Each row is a point on a tangle of strands that fork, close into loops and nearly touch. The rows are in no order.
(in the rows, 128 means zero)
Two points are linked if the straight distance between their rows is under 108. Some points are linked to none.
mabo: [ 87  69 160 161  65 125 101 180  99 118 122 135 129 162 157 167 114 122
  76 163  92 107 164 156 140 152 123 163  77 103  81]
pugok: [101 127  56 143 140 171 104 131 166 173 118 101 150  85 131 111 142 134
 180  49 112 110  67 117 109 132  82 120 136 148 117]
dadod: [ 93  90 169 117  72 110 105 155 134 119 158 128 122 139 169 125 106 140
  49 181  89 109 161 180 133 130 163 104 118  59 113]
nife: [140 163  98 159 119 159 103 102 120 107  59 161 105 126 120 109 171 122
 173  91 122 110 125 109 133  93 142 122 157 132 190]
buz: [107 103 105 132 147 190 145 152 128 185 140  96 108 112  75 121  88 126
  81  92  68 144  65 111  95 136 134  99  96 104 174]
poden: [178 143 130 120 128  76 138 129 133  92 102 108 125 110 169 132 152 121
 144 119 171 115 170  79 151  88 149 148 161 152 111]
Lebip: [115  94 121 106 129 164  94 154 145 155 120 101 145 146 160 123 133 120
 168 118  77 125  80  76 117 141 116  63 134 135  98]
vodek: [ 98 191  59 109 123 155  98 118 132 127  72 172  98 132  74  54 171 160
 171  64  96  92  96 116  94 116 160 100 155 118 144]
Mil: [142 115 145 126 128 148 120 131 127 100 135 137 143 184 149 149 111 107
  98 167  64 129 112 100 159 166 180  53 165 116 138]
pimet: [154 155 151  99 140  70 148 132 127 100 133 124 163 141 139 139 107 131
 107 168 176 105 198  94 147 102 134 181 125 146  82]
zuv: [ 88 111 144  93 186 123 186 111 154 162 182 107 154 112  86 102 120 158
 141 113 163 119  69 198 129 110 106 132 114 113  94]
Tuz: [122 153 153  78 144 110 160 111 116 114 149 153 188 159 116 132 129 134
 122 169 140 144 127  97 154 107 132 121 141 134 119]
bomol: [ 99 110 127 108 156 134 152 116 137 145 159  87 117  84  94  87 116 158
 132 110 160 134  74 172 118 121 115 114 134 104 121]
vus: [112 138 136  78 135 117 134 127 140 128 153 116 119 126 129  81 135 168
 158 138 117 154  92 122 121 125 142  59 175 115 102]
kule: [145 166 123  95 125  55 140 124 127 100 146 138 113 100 200 116 122 126
 134 152 145 148 162 122 153 106 173  93 147 105  89]
rek: [ 85 165 156 123 132  83 161 118  84 122 117 193 138 155 101 162 135 109
 164 154 144 159 134 108 149 106 129 190 114 166 100]
Motu: [145 148  68 160 105 173  89 112 112 130 105 137  75  80 111 132 117 125
 122  90 133 136 116 109 109 150 115 139 118 129 195]
rutod: [ 79  98 162 105 114 133 123 139 108 110 149 131 146 167 113 154  87 152
  48 189  99 116 170 186 123 155 127 149  90  56 128]
nufa: [ 84 145 148  96 143 120 154 118  82 124 164 164 139 145  76 134  94 164
 109 179 131 159 131 176 134 168 126 159  88  95 145]
kot: [100 104 134 123 122 164 121 168 106 138 127 127  89 138 109 115  88 115
 117 121  55 151  56 115 124 175 155  83 126 118 136]
dis: [102  80 124 138 136 160 118 161 172 187 136  65 181 130 163 122 117 113
 146 106 110 107  75 125  96 120  79 109 108 122 108]
midot: [164 142 132 149 164 153 139 116 114 149 139 139 176 118  81 138 108 121
 129  91 149 131 123 151 130 120  86 185 101 146 200]
suso: [133 148 161 139 131 100 143 152 110 125 116 139 141 133 142 161 134  91
 155 120 170 121 136  79 146 109 105 200 122 193  82]
Tivik: [158 121 140 149 113 151 119 115 113 104 108 128 135 154 161 139 117 106
 127 159  98 130 132  95 163 170 170 101 139 139 155]
Rulef: [154 128 104 194  96 132  88 118  95 130 119 160  52 105 123 156 125  70
 152 127 116 161 117 132 109 181 132 136 110 151 179]
Ruga: [160 159  62 162  86 149  78 103 130 116  88 134  77  89 128 132 135 124
 135  81 155 108 145 120 114 157 105 147 147 138 193]
fusip: [151 145 128 156  83  66 111 150 119 112 153 137 122 133 169 152 117 116
 122 196 157 136 217 151 123 133 146 154  73 132  66]
bonon: [131 117 116  74 192 109 179  93 151 116  96 134 149 110  82  93 205 147
 123  73 136 137 104 155 128  71 134 132 148 135 137]
sina: [ 87 112 157  91 148 148 137 155 162 156 150 109 229 201 140 166 110 134
  89 171 118  99 140 100 110  99  79 137 109 137  74]
limez: [135 141 151  95 149 139 151 107 130 118 139 164 191 192 117 132 141 130
 128 176 117 147 118  86 152 106 156  74 161 142 139]
ratim: [ 97 136 151  84 181  92 184 116 122 129 152 149 161 126  93 114 152 139
 140 114 149 135  95 139 147 105 109 153 119 142  97]
gilip: [154 161 112 165 112 135 109  90 116 106  74 151 103 137 147 117 159 122
 166 126 115 118 133 102 147 116 159 112 153 135 183]
Kuf: [176 119 134 167  89 111  93 152 122 122 154 108 112 120 139 145 122 111
 128 150 182 132 190 161 104 171  99 167  86 132 127]
suma: [157 173  92 164 105  58 101  97 121  92  82 139  62 104 169 138 173 127
 179 114 142 132 156 133 126 130 160 114 144 119 161]
Ruza: [142 129 128 115 141 152 116 127 120 109 117 153 109 179 135 113 116 131
 114 154  49 136  81 104 136 162 188  36 165 123 150]
nitu: [159 161 121 114 110  37 140 136 130  99 137 131 118 104 193 130 110 106
 129 166 170 129 196 110 139  98 168 137 126 133  71]
rel: [105 140 152 132 139 135 133 148 103 134 143 144 161 142 122 174 108 144
 130 157 162 122 174 142 134 141  72 209  77 134  88]
Dum: [147  97 110 182 116 183 109 152 100 149 126 130  87  99 105 159  80  84
  93  92 100 147  96 109 123 169 127 146  90 132 173]
taka: [ 77 102 167  93 118 139 124 164 132 129 159 137 149 183 132 149 116 124
  96 158  71 153  96 124 118 149 144  72 153 108  94]
zibip: [116 125 162  88 139 146 131 147 148 131 150 110 218 200 138 174 108 137
  84 179 131 104 162  82 134  99 106 126 119 139  81]
Naf: [142 117 160 160 128 170 135 133 102 137 123 137 170 171 106 178  88 119
 119 159 134 121 177 130 151 171 124 183  95 153 152]
vof: [ 89 111 135 109 131 170 128 159 123 162 140 124  76 123  91  97  89 142
 122 107  52 160  42 124  99 152 151  76 127 130 137]
Gobu: [124 160 159 174 147 104 159 104  96 125 106 225 122 165  60 145 146  92
 162 143 152 156 147 172 134 101 131 177 105 135 191]
vuve: [109 138 148 104 103  75 123 154 132 108 164 142 139 122 179 131  97 143
  93 186 157 124 192 123 142  87 137 147 102 112  46]
benu: [105 143  51 144 128 176 116 114 153 161 137 104  97  46  85 114 119 148
 115  46 148 117  84 146 108 125  84 144 133 121 152]
Noz: [ 94 106 133 160 151 147 151 129 138 162 177 111 124  74 137 127 124 112
 158  65 156 133  64 178 129 126  77 166 118 138  86]
nomab: [111 126 158  77 137 125 140 132 135 120 169 118 186 152 133 128 119 148
 111 162 137 136 126 120 132 120 120 107 128 110 102]
piteb: [147 118 148 160 122 175 143 100 120 114 100 153 154 176 139 134 123  94
 129 161  89 125 136  85 174 148 173  96 143 161 175]
Betem: [ 86 112 176 111  79  98 103 165 141 121 169 139 107 132 182 118 105 136
  56 167  69 110 152 175 121 125 174  70 151  60  91]
tumu: [125 108 129 147 117 164 110 141  99 133 149 119 102  99 117 132  93 109
 110 122 119 150  93 129 119 170 124 137  95 105 168]
Fefuz: [151 124 118 198  85 113 101 121 105 117 130 144  71 132 127 169 128  62
 151 152 119 161 143 146 114 202 138 133  98 150 151]
gusu: [104 126 127  94 136 142 126 135 123 139 139 123 123 122 121  86 128 152
 158 128 101 156  69 124 123 137 129  77 156 126 124]
vopo: [137 101  96 103 132 174 104 136 149 142 125  65 165 122 117 106 113 142
 109 126 110 113 102 107 106 134 110  83 129 105 169]
Zevol: [ 94 106 149 120 127 154 124 141 112 137 166 106 130 113 112 119  96 122
 112 132 122 144  90 148 122 152 116 136  99  98 139]
ziru: [140 108 105 114 142 134 133 126 148 117 125  79 135  72 144 116 165 144
 146  71 164 112 119 128 133 115  92 139 146 132  96]
Vol: [112 177 105 114 131 142 124 116 106 117 102 162  56 104  96  53 142 169
 165 102  96 156  79 141 106 122 156  97 156 126 153]
Madiv: [ 70  88 170 103 130 141 135 158 172 177 153 102 214 193 157 145 127 126
  90 164 118  93 123 116  95  94  73 123 107 123  64]
Vetas: [162 132 117 104 124 112 119 139 147  97 121  86 150 106 174 114 146 144
 145 118 152 106 151  74 142  98 124 113 153 133  92]
Zimud: [133 129 134  56 165 104 137 123 171 133 167 132 182 156 120 106 140 163
 116 162 135 155 113 107 110 101 127  49 179 114 118]
rifat: [124 162 151 146 156 122 156 110  91 143 132 204 149 143  62 158 126 116
 154 126 152 147 147 168 139 137 101 199  96 138 172]
kanab: [155 139  80 167 107 144  95 112 101 128 124 140  41  81 111 136 115 105
 120 122 128 161 113 135  97 177 129 128 101 126 197]
vez: [144 155  94 110 118  91 114 106 118  91 122 121  85  81 162  91 140 168
 152 122 125 135 134 130 133 141 160  96 156  92 141]
kili: [ 88  97 152 148 135 140 141 138 144 149 170  93 124  87 150 109 129 129
 146 104 171 110  83 164 134 111  88 142 107 116  58]
Nuko: [134 140 153 130 158 110 151 157 126 136 133 118 153 130 143 153 132 110
 128 104 183 105 137  99 140 108  85 210 118 187  67]
tofo: [ 74 143 145  89 130  70 141 131 120 107 169 149 131 116 145 133 105 149
 111 181 161 145 162 133 147  93 130 156 107 111  32]
gukab: [128 115  78 166 126 206 122 149 114 171 129 122  84  92  94 147  96 122
  89  69  76 147  77  90 107 139 136 120  89 119 178]
dukur: [155 159 125 170 142 161 143  76 101 114  82 169 119 153  96  85 138 108
 122 152 124 135 128 134 132  99 168 117 139 123 228]
Pumuz: [119 128 116  98 114 135  97 132 133 111 141 100  69 131 160 105  84 166
  88 135  62 115 109 123 105 163 180  46 151  72 147]
tagum: [159 170 123 160 111  96 110  89 118 109  81 144  99 131 198 130 142 120
 165 150 105 130 153  93 157 144 186  87 145 133 157]
resus: [127 105 149 107 146 118 145 120 136 121 165  97 157  93 124 106 120 165
 110 128 186 111 140 162 136 117  95 147 105  93 101]
lovef: [119 162  91 123 127 170 105 120  99 131  98 155  81 110  99  78 138 145
 159 102  78 143  76 109 109 127 151  97 143 135 164]
tusa: [101 104  74 101 162 167 117 142 178 223 102 133 132 146  83  83  87 173
 118 114  68 160  65 120  62 125 126  53 139 130 158]
Kuful: [147 174 139 178 114  65 136  83 125 118  84 167  93 153 183 135 149 103
 165 173 119 145 158 109 160 121 204  95 141 145 160]
sotal: [161 157 109 196  90  85  99  99 126 111  89 152  55 133 154 149 169  94
 188 129 140 137 155 136 124 139 143 118 134 144 175]
duz: [145 147  73 151 130 189 113 120 118 144 115 126 119  84  86 112 124 127
 119  81 117 137  94 117 112 123 112 127 124 125 197]
ber: [111 130 134 146  89  95 118 137  94 110 148 156 120 150 139 173 116 123
 136 197 133 157 188 151 120 160 132 170  71 122  78]
vozom: [175 132 127 166 120 105 117 120 128 156 118 160  96 132  96 170 144  85
 155  67 165 142 146 166 131 107  59 192 146 169 184]
lodif: [120 113 129  74 162  99 169 101 147 114 129 112 104  83 102  83 167 176
 142 101 145 141  94 161 143 101 149 107 170 118  88]
pepi: [157 142  97 140 139 156 127 126 146 133  79 119 153 110 113 135 184 126
 152  44 144 101 124 118 139  84  93 159 167 166 159]
pide: [122 153 162 179 126 116 159  84  99 119 100 204 130 181  98 141 148  89
 163 181 139 148 162 137 150 119 162 152 115 154 184]
Los: [130 124  85 151 151 165 126 136 148 161 133  91 167  90 128 120 137 124
 155  56 137 118  77 138 117 115  72 144 132 152 135]
neli: [171 110 142  87 161  73 154 126 154  98 117  97 129  90 139 138 159 135
 105  99 184 106 178 118 134  86 125 190 139 151  91]
Zil: [152 120  84 132 122 111 111 113 142 100 105 121  87  58 119 126 170 137
 138  63 174 122 139 155 126 133  92 159 158 127 150]
pil: [ 86 116 141  88 202 110 211 113 153 154 167 130 161 125  96 116 138 145
 140 101 154 126  63 171 133 105 105 146 114 137  72]
tad: [172 102 159 127 129 179 135 126 133 122 138  89 194 186 134 156  94 130
  89 178 134  99 178 106 152 150 135 134 126 132 160]
Zed: [168 163 148 136 119  77 145 113 128 110 120 132 145 158 168 150 107 114
 127 180 164 116 199  76 155 105 168 159 146 168 114]
nifer: [143 113  99  77 190 124 162 106 151 151 123 114 196 133  77  79 160 160
 125 115 151 133 100 137 115  94 104  90 150 125 152]
mafoz: [159 157  79 176 127 200 128  89 108 143  92 159 100 109  71 114 120 113
  91 111 116 139 120 113 111 114 144 133 119 125 229]
Demu: [142 104 109 111 138  99 134 103 144  95 113 108  91  61 132 133 188 142
 134  61 164 118 143 146 137 115 113 166 159 130 109]
Pek: [121 109 120 126 136 169 104 159 111 132 108 146  99 166 117 116 106 108
 135 121  36 137  59  97 131 166 168  47 144 131 128]
Ziti: [172 134 137 161  96 103 118 123 123 117 121 124 140 159 196 158 100 106
 104 183 127 130 197 117 157 161 189 109 131 136 121]
gunen: [ 79  84 168 124  79 107 117 147 116 115 153 134 128 153 130 138 100 143
  26 180  82  96 166 188 125 139 140 129 110  51 119]
demaf: [162 115 112 103 191 122 169 125 167 137 108  91 176 120 127 142 177 124
 132  56 159  97 121 114 122  82  90 179 140 186 115]
tolo: [115 109  86 113 123 187 106 131 139 145 126  69 103  88 109 106 101 152
  97 115 112 117  91 113  97 146 123 100 110  85 163]
menas: [158 145 140 144 118  46 137 128 126 108 147 160  86 136  90 180 166  92
 163 123 185 136 185 164 111 135  83 188 109 154 118]
Sesar: [ 91  81 167 153  89 152 110 180  97 125 115 127 153 187 158 189 107 122
  89 162  92 110 162 124 154 143 112 174  90 132  67]
nire: [127 137 122 113 129 160 116 128 105 131 128 141 119 121 125  93 135 130
 160 124  91 155  71 112 133 135 140  88 141 135 154]
sema: [126 129 134 112 172 131 165 128 125 141 143 118 185 119 109 122 145 128
 141  94 154 122 101 140 139 104  86 155 117 145 131]
nezu: [161 159 160 146 123  94 158 104 138 112  95 136 141 170 153 140 135 110
 144 169 155 103 180  55 167  86 170 148 163 180 148]
fozud: [ 94 145 146  99 123  67 150 127 101 104 152 153 123 121 138 134 125 130
 137 161 163 162 143 119 143 118 135 161 118 127  61]
fiza: [111 152 137 100 137 103 149 115 111 113 128 146  68  94  98  59 139 172
 164 105 123 166  79 157 126 124 148 103 164 129 134]
subu: [ 85 126 147  96 133 121 139 119  92 112 157 146 146 155  99 160  83 170
  85 198 114 142 172 182 127 166 129 151  85  67 134]
gulef: [122 113 160 149 127 162 121 157 105 139 142 124 160 151 119 175  99 128
 114 156 146 120 170 149 131 167  91 200  76 129 124]
fas: [152 143 120 107 137 119 139 103 111  99 111 131 139 117 116  99 157 140
 146 117 143 138 125 123 142 109 135 116 151 115 163]
Laleg: [102 117  67 127 125 187 115 125 145 155 139  82 100  64  95 102 104 159
 112  82 131 116  85 125  94 135 110 115 115  98 151]
sezi: [159 137 117 183  86 111  90 125 109 124 106 153  60 109 139 154 152  82
 187 103 140 152 131 129 126 155  98 147 137 159 160]
mav: [ 81  98 173 127 112 121 129 141 146 138 171 100 138 105 154 108 129 142
 123 138 163 111 113 140 142  96 100 131  99  99  42]
beg: [120 131 139 166  93 111 123 125  89 116 142 159 119 152 117 179 125 103
 147 180 132 156 166 154 127 179 132 167  84 145 114]
paner: [158 133 143 159 132 184 134  95 120 126  88 156 159 167 128 111 142  92
 155 146  87 119 125  84 160 112 157 100 152 166 180]
Kifo: [150 141 114  98 129  55 145 116 136  90 136 122  99  74 174 100 139 147
 140 136 160 138 157 142 147 112 159 111 151  96 100]
tivud: [106 144  79 115 106 158 100 118 124 122 129 113  39  78 120  93 103 174
 129 107 108 128  96 112  95 169 151  96 120  96 147]
zasi: [ 70 117 151 132 142 156 148 148 107 169 173 121 121 112  87 110  82 130
 127 111  97 167  51 170 117 151 130 130 100 123 132]
ger: [122 113 100 121 167 137 152 101 138 139 146 106 128  66  88 104 140 147
 125  64 164 125  86 174 124 120  93 146 135 120 137]
bizal: [118 146 139  72 146  88 166 112 133 111 140 131  88 101 110  66 151 181
 157 118 127 164  93 154 142 110 158  87 180 122 101]
Tun: [113  97 146 143 137 181 129 148 100 145 132 137 177 165 106 163  99  92
 121 128  82 142  89 125 160 157 132 129 101 138 139]
vun: [164 123 158 149 142 182 149 124 113 140 128 121 183 174 114 158 100 125
 121 160 143 101 174 106 161 152 126 174 116 167 167]
duvun: [140 143 136 187  82  96 120 113  99 117 140 162  94 161 112 187 145  70
 169 172 135 160 169 152 122 177 138 156  96 162 136]
sifo: [177 166 133 165 107  53 143 119 133 122 123 123 122 161 150 164 124 109
 138 187 180 111 232 115 132 124 166 168 122 169 109]
Nofut: [128 124  91 150 103 134  90 125 111 120 130 113  35  72 139 112  98 141
 125 123 121 145 106 128  98 182 143 111 104  97 152]
Nipob: [ 92 124 159 109 101 108 113 169 133 102 160 143 107 164 184 144  98 130
  68 166  65 139 129 153 130 155 191  56 168  75  97]
Leril: [106  93 144 102 111 137 102 153 148 128 141  90  80 135 136 102  94 138
  78 135  52 104 100 126  88 157 156  47 150  65 127]
Muta: [169 104 140 158 108 135 100 131 123  94 111 105 129 157 184 149  92 109
  98 161  98 110 154 109 160 180 170  90 129 113 137]
mit: [109 103  94 108 131 182 148 146 137 172 134  88  74 105  74 113  88 156
  67 103  78 134  82 110  79 137 146  82 105  88 177]
muf: [175 153 139 190 104  87 138  97 134 139 118 115 123 165 178 162 130 104
 138 192 143 120 223 116 148 162 186 136 130 178 140]
topaz: [135 115  71  85 168 135 134 114 161 148  96 112 176 118  82  77 162 167
 147 105 131 122  96 124 112 100 108  79 159 122 139]
geku: [155 125 145 163 114 137 104 156 113 136 152 132 127 144 103 175 107 116
 123 166 168 119 208 172 109 180  83 201  74 133 119]
tam: [178 144 119 154 102  40 125 122 132  97 153 127  86 110 132 153 159 101
 151 142 185 138 197 169 108 144 118 155 108 135 113]
Sobap: [117 149  54  98 152 156 118 115 156 161  90 134 144 116  74  66 154 164
 151  87 101 118  84 119  96 115 123  78 156 128 149]
damod: [129 147 142 134 128  72 139 134 115 119 144 162 107 135  95 180 145 102
 157 133 185 137 182 150 121 138  76 209  97 155  93]
Leb: [144 151  70 147  98 127  90 109 141 102  81 147  76  78 118 138 167 129
 147  60 158 117 135 144 119 134  91 157 165 126 173]
teru: [154 126 163  98 129 154 136 138 140 119 147  97 204 184 143 156 109 140
  90 178 147 102 181  94 145 115 122 130 128 130 118]
dif: [ 94 170  46  91 131 169 108 124 145 157  94 160  99 133  68  49 135 186
 157  80  86 114  87 112  79 127 146  72 144 134 131]
bupop: [109 126  88 103 138 181 115 146 137 174 115 127 100 137  79  78 104 156
 128 104  50 151  58 109  83 134 144  60 128 133 150]
Vif: [154 147  87 146 151 170 125 109 121 147 128 128 147  88  72 113 121 130
 106  72 144 136 101 139 113 111 102 154 122 136 205]
Bav: [169 131 128 173  97 100 107 131 121 134 125 140  76 122 119 170 160  78
 176  96 172 144 155 146 121 139  72 176 142 172 159]
Giget: [113 126 162  95 106 118 122 146 133 105 166 126 170 159 176 144 111 133
  95 176 118 136 154 108 143 120 146 101 129 106  86]
kode: [117 111 104  71 179 114 172  89 155 125 103 122 120  93  78  78 201 168
 138  76 133 133  88 173 125  94 141 117 164 135 114]
mub: [ 65 151 149 102 147  74 162 124  97 118 147 167 132 119 115 144 135 126
 145 136 157 149 121 122 149 106 111 191 109 153  46]
vut: [180 141 122 158 108  85 110 116 118 103 134 126 104 111 139 139 135 109
 149 149 173 143 173 145 118 161 122 153 115 126 151]
mimab: [145 111 108 109 142 129 125 137 164 123 117  64 142  85 164 113 172 142
 142  80 163  93 131  97 131  99  93 134 145 146  54]
gunuf: [144 137 150 113  97 109 113 153 143 107 150 128 153 150 221 152  90 124
  72 189 115 122 185 118 147 110 174  82 132 108  91]
feka: [165 105 138  79 191  99 168 109 161 110 110  91 156  99 123 139 175 135
 101  80 171 101 146 115 132  81 110 183 131 165 101]
zeve: [152 130 141 123 151 145 150 129 121 131 136 108 190 130 126 127 127 130
 138 121 153 117 125 115 141 118 101 149 119 147 136]
gagid: [ 41  96 183  89 130 147 143 141 131 154 169 122 170 169 118 137 105 149
  89 161  97 121 105 168 111 129 109 123 115  86  89]
mibu: [145 119 111  88 210 121 177 101 139 140 115 131 191 130  63  90 173 145
 123  95 142 128  95 161 124  80 107 126 138 132 158]
ragib: [178 132 150 168 123 136 135 115 111 126 113 141 134 145 113 150 137  99
 152 130 171 123 166 127 141 135 117 177 128 171 185]
tigo: [110 112  74 120 137 153 123 100 158 129 132  96  92  41  92 106 148 155
 133  53 168 111  94 180 125 129 101 144 155 113 117]
Mapef: [172 124 127 115 150 147 144 131 142 122 106  87 186 138 129 129 155 126
 146 111 153 103 135  80 140 100 102 133 146 160 143]
tonif: [ 77  84 175 124 100 161 113 178 130 146 133 110 168 164 169 148 117  96
 114 136  84 120  97 110 135 132 111 117 114 125  69]
kimo: [100  81 154 163  73 125  94 176 112 129 144 133 118 143 138 162 111 129
  95 167 120 119 177 176 118 156 105 186  54 109  88]
lidek: [ 86  72 147 113 147 149 137 160 179 197 145  98 213 174 159 135 120 107
 125 137 111 113  90 124  93 117  77 107 112 128  88]
fir: [122 148 146 131 149  90 143 146 123 136 136 152 124 130 104 181 127 128
 136 134 181 113 183 143 123 134  59 231  88 161  60]
Kupi: [ 91  70 162 116 100 133 108 177 141 127 137 105 119 161 135 120 108 103
  61 138  50  90  99 127  99 150 140  63 158  63 107]
tavis: [ 81  86 176 121 102 143 113 149 131 137 167  95 131 117 138 108 106 132
  93 150 124 113 116 163 113 134 121 127  97  74 112]
legi: [ 60  77 182 101 106 138 117 173 150 162 156 117 139 177 131 134 122 115
  92 149  60 127  86 140  99 140 134  73 159  92  81]
Fem: [ 91  72 166 134 102 166  98 169 149 157 140  79 153 132 165 123 123 103
 119 118  96 102  96 122 114 128 100 107 104 109  90]
Sur: [150 131 147  84 156  66 139 146 150 105 141 112 148 110 141 124 117 135
  90 135 182  92 190 105 146  87 126 196 119 146  44]
far: [176 148 132 143 126  90 140 114 140  97  77 118 119 143 162 137 158 118
 156 130 162 106 168  67 160  81 156 141 168 163 145]
Sule: [161 128 101 111 124  60 133 111 147  81 105 118  78  62 164 126 176 140
 146  90 162 132 172 138 132 111 149 142 159 115 111]
Gav: [119  92 142 158  93 150  82 156 131 127 144  91  88  62 174 114 121 125
 141 111 152 120 125 143 121 142  92 142 107 105  92]
vemu: [145 113 128 113 130 161 107 137 138 135 117 105 168 149 162 127 137 116
 164 131  96 123 106  68 138 126 121  77 143 148 117]
datis: [153 132  79 151 152 153 136 121 153 149 122 106 155  84 112 134 153 128
 133  32 148 115 103 151 130 106  66 171 151 157 154]
pas: [120 157 158 145 137 104 157 126 101 132 112 172 151 163 115 175 132 101
 159 141 162 137 151  89 152 111 115 200 114 179 110]
degef: [153 151 135 117 117 100 118 124 134 112 139 133 141 142 224 157  92 120
  85 179 103 130 181 127 154 139 193  63 143 109 111]
ralip: [148 173  93 178 138 191 132  78 107 132  67 171  90 132  71  90 129 105
 107 123 120 137 127 136 106  90 166 126 134 110 232]
gel: [146 142 126 129  94  54 122 156 130 106 150 136 126 111 189 129 104 131
 109 185 167 131 209 140 136 107 150 145  91 122  59]
kup: [ 97 116 156 106 111 125 117 163 130 104 158 148 132 183 157 152 111 119
  86 162  60 146 112 127 141 155 174  57 173  96  98]
Ritek: [173 141 135 167 152 139 136 120 113 156 135 165 145 125  88 156 124 107
 140  75 163 129 141 163 136 119  67 202 122 158 196]
boso: [ 83  89 188 121  87 125 109 146 150 139 165 107 134 112 164 105 122 145
 102 160 133 105 131 157 135 100 123 121 106  78  65]
Ginon: [113  97 170 129 101 162 115 166 110 119 125 117 169 178 161 171 101 108
 105 163 110 123 148 102 155 151 133 135 110 137  87]
neful: [147 168  88 134 118  78 115 103 116  92 100 146  68  91 144 105 166 153
 163 116 138 141 131 138 122 138 164 111 154 105 162]
loler: [140 112 151 120 145 108 140 155 151 118 140  90 146  99 163 125 144 121
 120  98 180 102 129  97 136  91  87 176 118 163  44]
Saza: [151 134 140 118 151 166 136  99 132 128 110 162 178 193 114 112 149 117
 143 167  86 138 112  86 143 106 152  56 167 144 158]
datod: [135 141 131 108 131 122 108 136 130 105 136 137  83 170 152 119  90 147
  88 143  51 137  96 125 118 173 197  28 169 101 146]
fik: [176 176 112 136 138  37 151  87 134  90  83 145 106 122 156 123 162 137
 136 141 157 136 176 143 147  96 192 107 151 114 171]
zazu: [120 183  72 141 114 167  87 107 125 112  62 169 104 130 104  91 172 135
 171  73 106  88 109 107 122 106 150 116 152 124 174]
Selep: [145 142 149 191 126 129 151  60 114 114  87 177 113 176 121 110 142  95
 134 177 123 141 158 133 147 129 180 112 130 146 211]
bas: [168 119 113 119 121 168 105 123 143 116 112  79 170 139 149 121 131 138
 143 130 117 104 134  86 134 130 120  95 144 130 152]
Vuti: [131 154 163 175 115 107 141 116 107 114  82 185  99 157 138 139 161  82
 187 141 132 151 127  96 155 102 157 139 143 166 153]
saze: [ 98 100  73 123 140 168  91 139 162 187 104 101 151 123 144 106 127 142
 189  86  82 116  72  95  98 136  99  79 133 140 109]
Rak: [ 94 151 150 118 149 127 156 119  77 137 149 184 159 141  81 138 117 136
 142 150 132 169 115 156 145 148 119 171  99 130 139]
tumas: [115 117 114 171 155 160 141 140 148 170 179 104 152  88 142 137 111 108
 152  58 135 129  61 164 123 118  62 168 111 145 114]
Nofez: [109 121 113 106 110 139  88 125 141 123 145  87  72  89 153  80 103 173
 131 126 101 120 106 131 109 145 154  67 146  77 127]
vak: [172 138 117 145 131 154 131 128 134 121  82 103 151 126 136 133 169 127
 169  84 160 101 137  83 142  94 110 152 165 174 150]

A tip is a point with one link. Name the tips that can be reached along the links from each point below, in the order of the rows.
Nipob: tusa, demaf
Laleg: zasi
bonon: Kuful
tonif: kimo

A piece is two or more points that can be reached from each other along the links. Count, over all rows, the pieces, the separate loops (a circle has one, a figure eight two, a Y none), the forks (points with three links) and the tips (points with one).
pieces: 4
loops: 13
forks: 23
tips: 5

A fork is a point with three links, a tip a point with one. Leave the first point through the second and follow the links. Name the first fork or tip that comes.
dis / Fem: kimo
subu / rutod: kup
boso / mav: Los
Rulef / Fefuz: gel
rel / fir: gulef
vus / gusu: bizal

Name the points in between on the shortest way along the links from the first point to the second, in order.
ziru / neful: Demu Sule Kifo vez
nire / vodek: gusu vus bizal lodif kode bonon mibu nifer topaz Sobap dif
piteb / feka: Tivik Muta Ziti muf sifo Zed pimet Sur neli
Tivik / legi: Mil kup taka
mub / loler: rek pas suso Nuko
Los / Mapef: datis pepi vak
